Points, in no order, along strands that fork, close into loops and pass close to each other.
Points whose rows are less than 69.5 apart are linked; no others are. Some points are linked to none.
<1412>: [  2   6  19 -42  31 -21   7  22  15   4 -33 -33  -9 -21  -5  -3 -35  -9
  16  -8  17 -42]
<1627>: [ -3 -10 -15  14  -6  -7   6 -15 -11  24  34   1  -6 -19 -10  14 -13  10
  11 -12  43  40]
<1107>: [ 25   0   9  26  28   6  20  -2 -16 -30 -14   1  -2  23   9  -7  32   5
  16  18 -28  -1]
<2181>: [  8 -12 -18  13 -16 -23 -55   0 -22  28  14  33 -25  15 -10  17  52   4
  16  13  23  44]
<1268>: [-20 -12  21 -26  25   4  10 -22   8   4  -7 -14   1  15 -21  30  11 -12
  61  13 -11 -22]
<1803>: [  0 -24  20  -2  28  -3  -5  28 -37   4 -24   4  -3  22  11 -10  42   1
   3  20   7 -30]
<899>: [ 11  -4 -49  16 -39  -4  -2  -3   3 -53 -33   5  13   0   4  -9 -53  -8
 -36 -25 -27  12]
<1091>: [  1  -6 -14  18   5 -10 -18  31 -38  -2   8  17 -31  30  39  -5  29   1
 -40   5   2  20]
<501>: [ -7   2  31 -19   4  26   5 -23 -25   0  18  -6  -9 -12  -4 -12  42 -26
  12   8  15 -10]
<1488>: [-17 -16 -44  24 -37   2  -4  -6 -22 -41  17 -20   8  16  13 -19 -17 -20
 -18 -23  -3  26]
<2117>: [ 18 -29   1  -4  17  -1 -46  24 -25  -2 -54 -27 -20  27 -22 -31  14 -19
  12  -3  16 -25]
<177>: [-36   1  23 -38  27 -16  19 -20  20  53  16   4 -22 -29  -5  26  10   9
  37  15  17 -16]
<523>: [  5  28 -20  11  -5 -21  30 -27  -4 -18   8  43  -8 -14   4  17 -12  10
 -31   4 -23  16]
<39>: [-10  19  -8  33 -27  10  10  -1  -9  15  -3  18  -6 -16  34 -13   3  -2
 -60   9  -9  -6]
<1230>: [-10 -24   4  -5   9 -34 -13  36 -39  14  -7 -11 -30  21   6  -7  18   7
 -27   8  33  -4]
<1483>: [-39   9   9 -15 -23   2  11 -13  21  33  26   1  40 -10 -12  13 -35  30
   7  -6  -1   2]
<1394>: [ 15  15  13  16  19  -7  28  27  -1  23   5  20  -6  -3  18   2  12  20
 -21  17  17   8]
<759>: [-32   0  22  13  10  28  10  22  -6   1  18  -4  30  21  20 -19  25  19
   5   5   0 -14]
<1457>: [ 18  22  -3  31 -11  31 -14   8   5 -18 -26 -18 -16   1  29 -25   8 -14
 -38  -4 -11  -6]
<34>: [ 22   6 -13  19  -4 -27 -23  27 -14  -2  -6  29 -25  37  46  -2  44  -6
 -16  14 -17  17]
<869>: [-52  -9  -6   5 -10  -1 -12 -14   2  28  -7 -12  27 -18 -25  48 -51  15
  29   6  21 -10]
<1033>: [ -1  43  13 -16 -18  -7  17   0  36 -23 -17  11  20 -32 -12  18 -81  24
   2  -4  11  -9]
<745>: [ -4  18 -32  26 -20  -6  15 -14  -7  20  -5  48  -9 -12  15   8  -7   1
 -49   6 -17  11]
<293>: [ 19  21  -3  25  -1  22  11 -11 -12 -26   6 -19 -30 -14  21 -11   3 -19
 -15   0  19  20]
<1025>: [ 12 -27  -1 -27  26 -43 -23  22 -23   8 -14   8 -18  30  -4  30  26   1
  33  27  -5  15]
<2087>: [ 30 -10   1   0  -9  -6 -39  33  14   7 -34  -8 -25  10   9 -31  23 -14
 -20 -12  -7  -8]
<2219>: [-33  29  16 -29 -41  11  -1   6  23 -13  15 -29  56   6   4 -37 -42   9
 -12 -19   9 -31]
<2042>: [-25  11 -10 -14 -32 -10  11 -24  14  -1  23  -2  32 -22 -21  13 -47  12
  20  -6  22  11]
<686>: [ 12 -40  13 -12  17 -30 -20  11 -14  17 -34  11 -24  -3  -6  17  18  -9
  26  31  17  16]
<1194>: [ -5  49  19   8  -2  27  27 -22   1   8  49   0  10 -10 -13 -12 -11  23
  25  -5  27  16]
<1084>: [-37 -14  25 -25  10   4  -1  19 -11   8  10 -32  31  20   7 -22   4   3
   5 -18   2 -53]
<1377>: [ -3  -7 -13   5 -29   7 -21  -6   3  19 -24  11  13 -24 -17  13 -14 -22
 -13   8  11   1]
<801>: [-31 -21  -8  -9 -11 -21   6  15 -15  14 -22  -3  26  16  -6  16 -20  17
 -25   8 -10 -15]
<1372>: [ 20  -5 -17  16  -4   0 -32 -23  -2   6 -22  17  -7 -33  -1  20 -20 -31
 -11   2  29  13]
<1252>: [-28 -26  11 -20   9 -15  -8  47 -14  35  13  -8 -20   1  12  -1  13  14
 -16   4  38 -18]
<854>: [ 30  -9  38  -3  20   9 -12  11  -5  25 -18   3 -21 -10  -7   5  31  19
  29  16  18  28]
<644>: [ -4   1 -27 -12 -28  -6  -5   1   4 -40  -2 -28   4   5  -1 -43 -29 -17
 -28 -29 -14  -7]
<2032>: [-19 -13   6 -16  35 -27  21   0 -28 -18  -3   3   7  31  -9   2  20   4
   1  14 -20 -32]
<358>: [ 46 -15 -23   5 -10 -29 -27  26   3  11   9   5 -23   5   2  -1  18  -3
 -13  -3  -8  42]
<88>: [ 50  13  -9  48 -10  18 -29   9  19   0  -7   2 -15   9   6   4  16  21
   5  -7  -2  53]
<1678>: [-25 -43 -16 -36  -3 -21  -7  -4   5   1  25  -9  -3   4 -16  -4   8 -37
   0 -17  -2  -4]
<132>: [ 27  17 -20  22 -14  27  -2 -21   2 -51 -11 -17 -32 -24  27   3 -25 -21
 -13 -10   0  25]
<691>: [ 20   8  18   9  15  12   0  25  17  -2 -16 -12  -5  -4   0  -9 -16  18
  -7  -4  -1  -2]
<1187>: [ -8  -3  25  20  33  29  18  11  -3   6   1  24  29  13  22  -7  25  17
 -19  21 -12 -26]
<178>: [ -2  -4  -3 -19  11 -11   4   3  41  35  -2  23 -21 -29 -22  27 -11  16
   4  -2 -19  -8]
<700>: [  0  39  28  -8 -11  10  22 -29   8   2  14  16   2 -46  -5 -10   9 -31
  -5  17   3 -24]
<1141>: [ 20  26 -15  11   9 -20  41  -2   3 -15 -14  19  -5  -5  11  17 -33  14
 -36  -1  -6   3]
<961>: [  0 -33 -16 -21   2 -25 -27  32  37  40 -18  -9 -15  15  -9  23  -4  18
  24  -4  -1   7]
<684>: [-60 -25 -13  -8   0 -13  -4  -7   6  24 -17 -12  10   7 -14  46 -28  14
  24   6 -11 -14]
<1009>: [ 20 -23 -23  -3   0 -14 -15   2  -2 -45  18 -39  -9  16 -13 -29  -1 -20
  10 -37   5  10]
<1131>: [  8  21 -21  17 -12  10  21 -11 -14 -47 -22   2   7   5  11 -12  -6 -18
 -17  -2 -42 -16]
<1383>: [ -4  -4 -43  16 -54  -4   0 -31   8 -45  -4  22  17   5   3  -4 -39  13
 -24 -22 -34  30]
<631>: [ 49 -25   1  -8  11 -17  -3 -19  15 -20 -10  16 -35  -8  -7  11  29 -11
  23   0 -30  24]
<259>: [-12   7 -19   7  -6 -14  17  -5  -2  33  17  -1   9 -25 -11   8 -44  12
 -18  -6  39  30]
<1508>: [ -2   3 -42  15 -35  12  -8  -4  -5 -29 -34 -26  -1  20  14 -42 -10 -13
 -27 -32 -33 -23]
<1258>: [-23  11   5  -1 -14  18  24  -6 -15 -16  46 -33   5   6  19 -39   8 -23
 -21  -8   8 -11]
<522>: [-16 -19 -13  12 -12  12  -7  -5 -24 -11  19   7  14  28   6  -2  29  -4
 -20   2 -21   4]
<1590>: [ 18 -23   0  17   2 -12  -9  24 -28 -15  15 -12 -16  31  15 -16  27   1
 -13 -11  17  22]
<113>: [ -7  -9   1 -28  13  -3   9  -3  -7  -6 -10 -20   2  10  -7 -12  11 -11
  14   1 -29 -34]
<1858>: [ 11  12 -16  30 -27  24 -39 -17 -15  -5  10  10 -16  15  13  -3  47 -13
  -5   5 -23  21]
<1094>: [-52 -10  26 -13  17   0  12 -11 -12  59  10  -7  -2  -6  -4  25  12  13
  18  17  17 -16]
<1414>: [-15  19  16  -9   1   9  -2 -36 -12  -5  -8 -15   3 -31 -12 -15  -5 -64
   6   8  16 -36]
<1729>: [ 19 -14  -7   2  -6  -4 -23 -17  -5  30  -7  18 -31 -32 -22  19   9 -15
  14  11  27  23]
<26>: [-38  19  23 -11 -23  13  10  -7 -10 -13  34 -27  44  10   6 -44 -17  -8
 -18 -10   6 -22]
<1825>: [ 31  31  -4   8 -17  24  11  -6  41 -29  19   9 -18 -29   8  -5  -4  10
 -16 -19 -18  21]
<1096>: [ -4  13 -27  25   1  29  10 -21 -15 -41 -14 -20 -40   5  32 -24  29 -27
 -23   1 -26 -13]
<1118>: [ -2   6 -11  -5 -21   1  -1 -15  27  15 -18  18  23 -30 -25  23 -36  14
 -22   9   2   9]
<2100>: [ 11 -12  -6  23 -15  22 -34   9 -37 -23 -24 -22 -24  38  12 -31  50 -13
   9  -1 -15  -6]
<2106>: [ 16  33  30 -28  16   5   6  12  19 -26  35 -31  21   4  11 -50 -15 -10
  20   1   4 -29]
<1857>: [  6  -9  15   8   4  16   6 -46 -22   6  13   6 -18 -20 -14  -1  40 -20
  24   8  20  18]
<31>: [ 27  -3  -4   4 -21  19 -35  21  30   8  -5  -2  -1  -3   4 -12  19 -15
 -24  -9 -19   5]
<1223>: [-60  -4  22  -5  28  -5  16  -5   7  59 -12  -5  -2  10   7  46 -16  18
  38  15  -5 -24]
<1237>: [ 30   0  19  13   6 -19 -34  11  -2  41 -16  51 -21  35  23  18  52   9
  14  28 -15  13]
<1673>: [ 12  51  -4  -7 -19  17  23 -21  38 -49  22  10 -18 -43   6 -14 -37 -12
 -15 -13 -10  12]
<1217>: [ -7  52  13 -15  -5 -18  25 -26   7  -7  30  -2  18 -28   1   9 -55   5
   6   9  48  11]
<540>: [ 12   0 -46  31 -33  -1 -27  -4  10 -30 -14   8  -6   2  13  12 -42 -19
 -28 -24  -6  36]
<1401>: [-15 -21  -2 -19   3   8  -4  11  20  32   4  25  31  22   0  13  36  28
   2   5 -34  -8]
<2088>: [-17  14   3   3 -10  19  26 -11  -1 -18  -5  -7  46  10 -17  17 -31  12
   3 -10 -19  -9]
<795>: [ 17 -26  -3 -12  28 -32 -13  18 -14 -16 -51 -37 -12  17 -20 -37  13 -10
  22 -22  10 -43]
<556>: [ 46   9  26  28   6  28  -3 -12  -2 -15 -17 -14  -9 -19 -13  14   6  -2
  26   5  14  19]
<179>: [ 30 -20 -12 -16  36 -36  -1  33 -10 -22 -36 -22 -29  21  -4 -27  17  -1
   8 -13 -10 -15]
<1820>: [  5  40  16 -21 -11   0  -5   5  27 -17  15 -49  37   2   0 -48 -37   5
  -2 -16   0 -26]
<561>: [  3 -27  23 -28  33   5   0  12  20   9 -15  -9  -6  19  -8  23  25  19
  48  15 -24 -13]
<1929>: [ -5  -4   7 -26   7   5  -6  11  37  22  -8  12  10   2 -12  16   8   4
   9   0 -33 -26]
<495>: [-13  13   9  -3 -10  20  12 -17   4 -26  46 -19  33  15 -12 -14  -4  -5
  44 -16   4  -1]
<1510>: [-50 -14  24 -26   8   4  -2  41   7  34   4 -22  31  17  18  -2  -5  29
   5   0  11 -34]
<2058>: [ 47   3   4  34   0  33  -6  -9   9 -13   0 -13 -32   3  25 -20  27   5
  12   3  -4  47]
<874>: [ 21  33 -17  23  -3  11  37 -56   2 -18  22  39 -17 -46 -19  12 -26  13
  22  -5  -5  22]
<1503>: [ 30  22   5   3   5  17  15  -9  26 -11   9  28  -1 -11 -18   3   3  24
   9  -9 -23  16]
<1279>: [  3  -4 -36  34 -20  25 -16 -20 -27 -41 -24 -10 -36  33  34 -11  11 -22
 -17  -3 -14  12]
<170>: [ 12   9 -13   9   6   4  29  -4  17   2  16  28  12  16 -18  31  -1  41
  25 -12 -32  18]
<1852>: [  0  27  -5  20 -12  11  16 -25   5  23  53   6  -5 -32  -6  -4 -22  16
  14 -12  43  42]
<1260>: [-32  -1  20  28   7  17   9 -11 -21  26 -19  -7  26   7 -15  35 -11  20
   6  20  -6 -21]
<958>: [-25 -18  10 -10   1  13  18 -18   3 -14  33 -32  22   4 -23  16  -6   1
  56  -8  16  -1]
<266>: [  8 -10   3  -6  24 -16  14  -7 -18 -11 -14  20   3  32  -3  15  33   2
  18  16 -36   2]
<228>: [-10 -15 -21   1  12 -32  17 -11 -30  -1  17   7 -15  -5  -2  17  15 -11
  -7   7  14  20]
<2125>: [ 15  12 -17  34 -47  26 -42   9  11   0 -16  -3 -16 -15  16  -7  12 -15
 -49  -1 -14   1]
<1159>: [ 23  12  10  37   6  28   3 -12 -19   2 -19   2  12   3 -10  24   3  22
  15  14  -9   6]
<1565>: [-12  25  29 -27  16  -6   3   8  22  17 -16 -23  11 -28 -12  23 -46  -3
  20   7  15 -38]
<300>: [ 39 -17 -16  -8  -3 -35 -29  43   2  10  -2  17 -33  34  25 -11  40 -10
 -14  -1 -17  26]
<1196>: [  1 -24  28  -7  19 -16  -1  13 -12  44  -1   8 -24  -1  -3   9  34   5
  12  21  17   8]
<887>: [-21   6   7  -5 -14  -2   6  -4 -21  -8  56 -26  -3   0   9 -24   7  -9
   1 -10  39   4]
<832>: [-16  -4   2 -24  -7 -20   4  21  -7   7 -37 -11  16  -6  -5  -6 -36 -14
 -40  -3 -11 -33]
<1265>: [  5   3  12 -30  17 -18  26  -6  18  -4  18  -7 -11 -17 -23  37 -44  14
  49  -8  18   8]
<1910>: [ 17  19   8   8  -3  30  -2  20  12 -24 -13 -19   6   0  12 -46   5 -14
 -24 -21 -13 -25]
<1428>: [-36 -22   3  10  -5   2  -5  -1 -49 -10  35 -14  11   9  -3 -10  21  -3
  -5  -1  32   2]
<1283>: [  1   1  -2  39  -3  28 -30  36  -4  24  -6  21  36  53  21   8  23  39
  -2  13 -24   3]
<2052>: [ -1 -16  -1  21   9   9 -11  15  13  23   6  19  37  36   2  15  11  53
  17   0 -30   8]
<319>: [  0  38 -24  18 -24   3  31 -32  17 -56  25   5 -10 -34  18  -4 -57  -5
 -18 -13   6  25]
<1253>: [  2 -31 -11 -42  13 -34 -15  31  24  19 -11  -3 -31   1 -18  37 -29  -6
   6 -14   6  -2]
<1178>: [ 24 -11  10  -1   6  15 -42  21  11  38   7  32   4  30  20   3  65  11
   7  13 -16  16]
<783>: [ 39 -14  13  12  35   2   5  11 -20 -31 -31   3  -8  34  31 -42  42   2
  -4   8 -23 -16]
<2029>: [-25 -31   0   0  -9  12  -5 -10 -19   0  23 -20  11  15 -14  21  11  -4
  29  -4  31  17]
<2039>: [-14  -1  17 -40  16 -13  15  23  26  42  -4   2 -14 -23  -8  19  -4  13
  15  12   6  -7]
<1380>: [-25 -36 -36 -28 -27 -30 -22  -1   6   5  10   0  13   1 -16   5 -24 -31
 -15 -24  11  -4]
<373>: [-20  -1  -9  19  -4 -10  22  14 -26 -12  -3   0  41  22  -6  18 -30  29
 -11  -8  -7  -1]
<1943>: [ -5  -3  34 -21  41   0  10  34  27  26  17  23   0   0  27 -24  34  16
 -10   7  12  -1]
<1274>: [ 41   8   9   3  13 -20  -6  14  12  37 -15  17 -23  -7  -9  26  18  20
  18  16   4  44]
<191>: [-20  35   3  -4  -8 -12  33  10   9  11  19 -10  20 -22   3  -2 -57  19
 -13  -3  41  14]
<76>: [  7  33  31   5   9   8  32 -19 -12   3  -3  -6 -24 -36   4 -10   7 -31
 -10  19  21  -9]
<2025>: [-10 -21 -36  -6  -1 -28  15 -34  -8  15  36  32  -7 -12 -16  14   6 -10
   2  -5   6  21]
<279>: [ 15  30  30   8  21   7  32  -5  13  34  19  17  -2 -22   1  -4   6  19
  10  15   9   8]
<126>: [ 32   1  -9   9  -1 -24 -33  28  -2  26 -32  31  -6  23   3  33  26  -6
   0  22 -12  14]
<440>: [-23 -33  27 -27  34  -1 -18  10 -23  12 -39 -14  -9  18   5  -5  27  -5
  18  10 -10 -52]
<1410>: [-21   7   4 -15  14  -3  28 -11  21  21  19   2   2  -6 -14  32 -25  39
  43  -3  -3   6]
<2204>: [ 33 -28  -2 -22   6 -10 -29  18   6   3 -32 -23 -33 -13  -3 -42  26 -25
  -3  -8  11  -2]
<389>: [ 28 -16  -1  12  14  -6 -28   9 -36 -29 -35   9 -20  31   7 -28  36 -24
   8  14 -25 -12]
<1656>: [ -7  -8  30   3  13  21  -2  21 -10   8   9 -28  18   1  16  -2   9  14
  22   1  22 -12]
<94>: [ 25   2  -2   5  17 -11 -10 -22  15  52 -22  22 -24 -36 -10  29   3  11
  20  13  27  33]
<937>: [-17 -36 -36  -2 -31  -1 -53 -16 -15   1   1   9  -8  -3 -16   0  19 -57
 -11  -7  20   8]
<14>: [ -7   6 -21  11  -4   5  40 -45  -9   6  36  43  26  13 -10   5   9  26
  -1  -1 -31  20]
<1743>: [-36  -8  10   8   1  23   4 -17  -7  27   9   6  32  18 -12  32  16  21
  18   5  -8   0]
<2093>: [-13  28  35 -14  -1  36   3 -22  38  27  14  18  26 -29 -13  -5   5  12
   1  -3  -9 -37]
<1331>: [  8   4  18  13  25  -8   1  29 -22  23 -12  20 -11  12  24 -11  47  -1
 -29  20   3  -6]
<60>: [-53 -16   8 -27  22 -19  19  12  17  23   0 -23  -6  12   0  40 -24  11
  34  10 -14 -22]
<256>: [ -9 -33  10 -37  14 -11 -20  11   2   9   8 -34 -17 -12 -22   3   4 -19
  28  -7  29  -8]
<1879>: [-40  -6   6   3  -6  -2  -5   3 -13  31  -8 -10  24 -19 -11  23 -36   0
   2  17  40 -26]
<532>: [  6 -15 -17   4 -19  -5 -18  16  -4 -36  11 -50   5   3  12 -42 -27 -23
  -3 -26  12   6]
<879>: [  6   5  -9   7   2  13 -14  12 -13 -20 -42 -20   7  11  -6 -41  12 -12
 -12  -7 -15 -40]
<1821>: [-15   4 -29 -10 -20 -12  43 -27  11 -16  17  32  31   6 -19  13 -17  37
  -8  -7 -34  15]
<928>: [ -4  34  20  14  11  24  33 -10  -6   2   0  29  26  -3  14  -4   2  18
 -16  14 -26 -15]
<1912>: [ 19   0 -42  13  -9 -19   6  -7  -2 -44 -22  13  -5  10  -2   6 -25 -11
 -31  -6 -25  -6]
<1179>: [-16   4 -30   0 -10  -5   7 -23   1  19  36  33  10  12 -16  17  20  12
  -9   0  -9  30]
<91>: [ 32 -12   1  -5   2  14 -23   0   0 -19 -11 -28 -26 -14 -10 -20   9 -24
  13  -7   2   0]
<2059>: [  2 -11 -34  18 -35 -11   7 -32   9 -15  -5  31  24  -2 -15  25 -39  22
 -14 -11 -11  40]
<1626>: [ -8  28 -15  -6 -17  -3  17 -20  25 -17 -30  28  21 -42 -22  29 -63  26
 -13   5   7   8]
<2115>: [-11  34  37 -17  22   8  21  -2  13   6 -21   2  28  -9  -4  20 -46   6
   2  12  -9 -50]
<267>: [  3   6 -16  13 -37   1 -23  17  -3  14 -20  14  -5  -1  21 -15   7 -23
 -72  -1 -18  -3]
<1526>: [ 38   3  56  17  28  25  -5  17  -1   0 -12  -7 -13 -11  13 -23  34  11
  15  24  12  15]
<363>: [-15  -1 -49  27 -46  18 -20  -8 -12 -42 -16 -16  -9  19  31 -11 -13 -19
 -34 -15 -20   8]
<996>: [-33   8  -9 -31  -9 -22   3 -30  -2 -33  -8  -7  32 -24 -17  16 -64 -33
  12   1  14 -20]
<1052>: [  5  36  30 -30  33   7  33  -8   2 -35  43 -20  10   9  21 -40  11 -12
   8   6   9 -20]
<2099>: [ 23 -24  -5 -31  10 -26   0   0  17   0   7   4 -21  -7 -10  12  16  -9
   9  -5  -3  11]
<1606>: [-15   2  29 -32  35   2   4  10  -8   4 -19  -9  -3   8 -10 -19  20 -27
  16  16  -1 -54]
<2187>: [  4  47 -22   8 -14  12  34 -33   5  16  23  40 -16 -35 -15  -2 -30  37
  -3  -9  -6  22]
<1329>: [  0  49  25  -3   4   7  17 -12  10 -20  58 -12  18  -4   2 -10 -22   7
  28  -4   7  -5]
<1030>: [ -9   4  18  -6   3  -4  15 -25 -30 -10  -2  -4 -13 -27   0 -12  -2 -44
 -11   9  40 -16]
<1339>: [  5  38  18  11  -6  18  25  -6   8  -8  16  -3  14  -9  18 -18 -13  11
 -24   0  -9  -8]
<399>: [  6 -17  -6  22 -30   7 -48   4 -15 -13   4  10 -11  46   7 -12  60  -8
   4   2 -25   8]
<722>: [ -4 -24   1 -11  18 -17   1  30 -14  -5  -9 -34   7  16  -9   2 -22   5
  13 -13  19 -12]
<711>: [ 21 -17 -19  26 -17 -12 -48 -22 -17  19   1  28 -16 -13  -7  23  22 -26
  14   6  31  44]
<635>: [-13   4 -12 -11  -4  -5  11 -10  -6 -24 -20 -10  39 -13 -22   7 -51 -11
  -1  -6  -7 -17]
<1108>: [-44 -22  30 -29  24  -8 -15  53  21  39   7 -25 -11   7  14  -8  -3   9
   1  -8  16 -28]
<1965>: [-51 -30  20  -2  12  32  -3   7  -5  15  12 -16  38  34 -10  19  22  21
  25  -4 -17 -27]
<1027>: [-21 -39   0 -18   1  -7 -29  45  21  25   7 -17   5  26  -9   9  17  13
   6  -6  -2  -5]
<1485>: [-18 -13  -8  26 -16  12 -19  21 -28  -1  13  17  20  32  31 -17  37  12
 -31   0  -6 -20]
<559>: [  1 -16   8   4  10  -3 -15  51   7  28  -9 -15   4  17  10 -14  14   1
 -41  -5  10  -3]
<2188>: [-12  -8  44 -19  18  19  -8   4 -23  16   1 -27   3   4  -8 -10  19 -17
  12   9  21 -29]
<1478>: [-19  13  -5 -26 -10  -9   1 -24  19 -31  22  -5  35 -34 -19  12 -70 -15
  25  -8  30   4]
<1176>: [ 44   2 -12  14  -1   9  10 -13   6 -30  -3   9 -42  -1  10  -4  28 -11
   1   6 -18  33]
<1954>: [ -1  13  -3  14   6   6  22  -2   1 -19  17   2   3  17  22 -13  20  -1
 -21  -4 -17   4]
<1158>: [ 34   6 -28  28 -38   7 -30 -12  25 -29 -17  10 -23 -12  -2  16 -11 -14
 -19  -9 -12  26]
<1577>: [ 21 -21  18 -34  22 -12  23  -1  20  -1  26  12 -11   3  -8   0  36  14
  30   5 -20  11]
<242>: [ 14 -13  -9  25  -5  -5  -3   4 -16 -18   5 -15 -14  -4   8  -2  -4 -15
 -19 -12  22  11]
<533>: [-15   0  -8  19  -9  11 -15  39 -16   1 -10 -11  20  19  14 -25   8   5
 -41  -7  -6 -13]
<1841>: [ -2  20  30  -4  -8  20   5 -14  11  33  22   7  11 -19 -11   3  27  12
   7  10  -6  -3]
<513>: [  1 -29   5 -37  19 -28 -22  19  15  20  -6 -16 -25 -29 -19   9 -21 -22
   1 -16  32   8]
<374>: [ 35 -32 -19 -20   3 -43 -22  18  11  -7  -3   9 -33  -1   3   3  11 -28
 -10  -4  13  25]
<1061>: [ -6  30  16 -14  -7  26   4 -24  13  11 -17  13  18 -34 -21   5  -7 -16
  -3  11 -13 -33]
<1536>: [-11 -22   3 -12  33 -18  19 -19 -15  -4  -7 -15  -5  -7 -16  31  -1  -9
  38   9   8  -6]
<1397>: [ 36  -9   3  13   8  -6 -14  15  14  13 -23  11  -2  15   1  15   9  15
  -9  11 -11   1]
<2000>: [-32   9  -7  -3 -24 -26  18 -15 -18  -4 -35  -9  36 -10  -8   4 -51 -14
 -37   4  -2 -15]
<689>: [ 12 -25 -25   0  -4 -12   0 -11  -2 -43  20 -20   4 -16 -24  -9 -34 -29
  15 -24  17  10]
<974>: [ 14  19 -44   7 -15  -6  17 -33   4  27  11  49  -5 -31 -17   3 -28  19
 -10  -3  -2  50]
<2015>: [ -9   7   0   9  -1  22 -10  -6 -29 -25 -26  -5 -25   9  26 -39  44 -38
 -23   5 -12 -28]
<22>: [ -2   0  -6  17  -6  18  11  -8 -39 -35 -17 -23  11   5   8 -21  -2 -22
   0  -8  -8 -28]
<1439>: [ 41   6   7  35   0  21 -34  -4  -7  -8 -36 -25 -19  -3  -4   1   7 -13
   4   6   3   9]
<805>: [ 21   6   2  37  -1  22 -26  14   6  22  11  30  18  30  26 -10  43  22
 -11   4 -19  20]
<1516>: [ 15   5  -9  26 -22  18  -7  -8  19  17  28  11  -3 -21  -8   6   4   2
  -9 -13  -2  25]
<1049>: [ -6  11   7 -13 -31  18  -4  12  15 -12  -9 -12  36  -2  -4 -33  -5 -10
 -27 -24 -20 -32]
<1177>: [ 20  27  -5  17  -4  13  23 -33   5 -22  15   4 -21 -33  -3   7 -11 -11
   8  -1  15  20]
<2193>: [  9   4   1  45  11  30   1  23 -24 -11 -16   2 -12  31  50 -23  35  11
 -30   9  -3 -12]
<2135>: [ -1   4 -47  16  -5 -23  11 -37  -2   7  -2  51  10  -5 -24  26 -44  33
   9  -6  -4  48]
<1554>: [ 37   1 -37  29 -16  13  -1 -15  22 -39   0  13 -33 -28   6  14 -21  -2
  -2 -14  -2  44]
<1244>: [ -7  44 -20  26  -9  10  46 -34  -2 -32  22  21 -20 -25  24  -4 -22   4
 -28  -8 -14  17]
<2105>: [ -1   5  13  29  22  14   2  -3  -6  29 -31  22   5  18  -3  39   0  18
  19  27  -9  -8]
<2182>: [ 30 -37   8 -24  22 -22 -18  41   4  -5 -12 -26 -23  30  -1 -12  26   8
  19  -5   2   9]
<1491>: [-22 -32  -7 -30  -4 -12  -4   6 -19  -5  14 -18 -14  -4 -15 -23  20 -29
  -4  -4  30 -13]
<1676>: [ 23 -20  -3  -4   6 -34 -36  14 -16  21  16  17 -31  29  -2  17  45  10
  12  24   1  35]
<627>: [-21  -7  12 -23 -11  12   1  22  17   8  12  -7  25  23  -4 -23   1   9
 -17 -16 -14 -25]
<1095>: [-10  58  20 -17 -22 -15  14 -21  27 -16  24  -8  36 -23 -11   9 -78  27
  14   8  24  -7]
<669>: [ -2   7   3 -10 -11  15  -1 -39  -5 -22  18 -11  -8 -16 -15 -20  22 -48
  22   2   3 -16]
<8>: [ 18  -4  19 -12  15  -3 -12  46  19  29  -6 -12  -8 -21  12  -4   3   5
 -14  -3  22  -3]
<124>: [ 12 -13  35 -18  42  -8  22  15  13   0  16  22   5   7   9 -19  36  13
  11   5 -19 -14]
<1466>: [-29 -28 -36   4 -21 -15  -6  -9 -23 -16   7  -6  15   4  -9   0 -24 -31
 -13 -14  20  18]
<2180>: [  4  24 -16  10 -14 -18  42 -15 -14 -43 -12  20  14 -26  -6  14 -61   3
 -33   1 -10  -1]
<1513>: [-18 -10 -27  -1 -10   0  17 -30   8   7  10  22  25  17 -27  39 -15  30
  23  -9 -34  11]
<2085>: [  6   7  33 -38  32 -22   4  29  19  29 -16 -19 -17 -24   4   1  -5   1
  11  19  29 -23]
<617>: [ -5 -37  11 -35  35 -13  -6  38  23  12  -4 -20   0  38   1   4  23  18
  18  -6 -15 -12]
<1476>: [-34  27  18 -19   0  13  29 -20  35  48  35   6   9 -15 -11   9 -27  38
  31   0  -4  -8]
<1913>: [-13   2   3 -19  24 -24  28 -12  12 -17   7   7   0 -18 -11  27 -26  -6
  18   0   6 -11]
<1326>: [ 28  -6  31  37  23  38  -5  23 -13 -13 -17 -20  -9   9  32 -30  41   3
  -9  14   6  -2]

A tip is a point with one link. Name the tips that can be reached along the links from each point below, in the order of the rows.
<76>: <1858>, <1857>, <1879>, <2115>
<2219>: <1052>, <2193>
<644>: <2117>, <689>, <2015>

A fork is a point with three links, a tip a point with one. Leave the first point through the second and follow the links. Name the first fork or tip that comes.
<533>; <1485>: <2188>
<1217>; <191>: <1052>
<1965>; <1743>: <2125>
<1414>; <1030>: <1606>
<1673>; <1825>: <228>
<1536>; <1913>: <635>
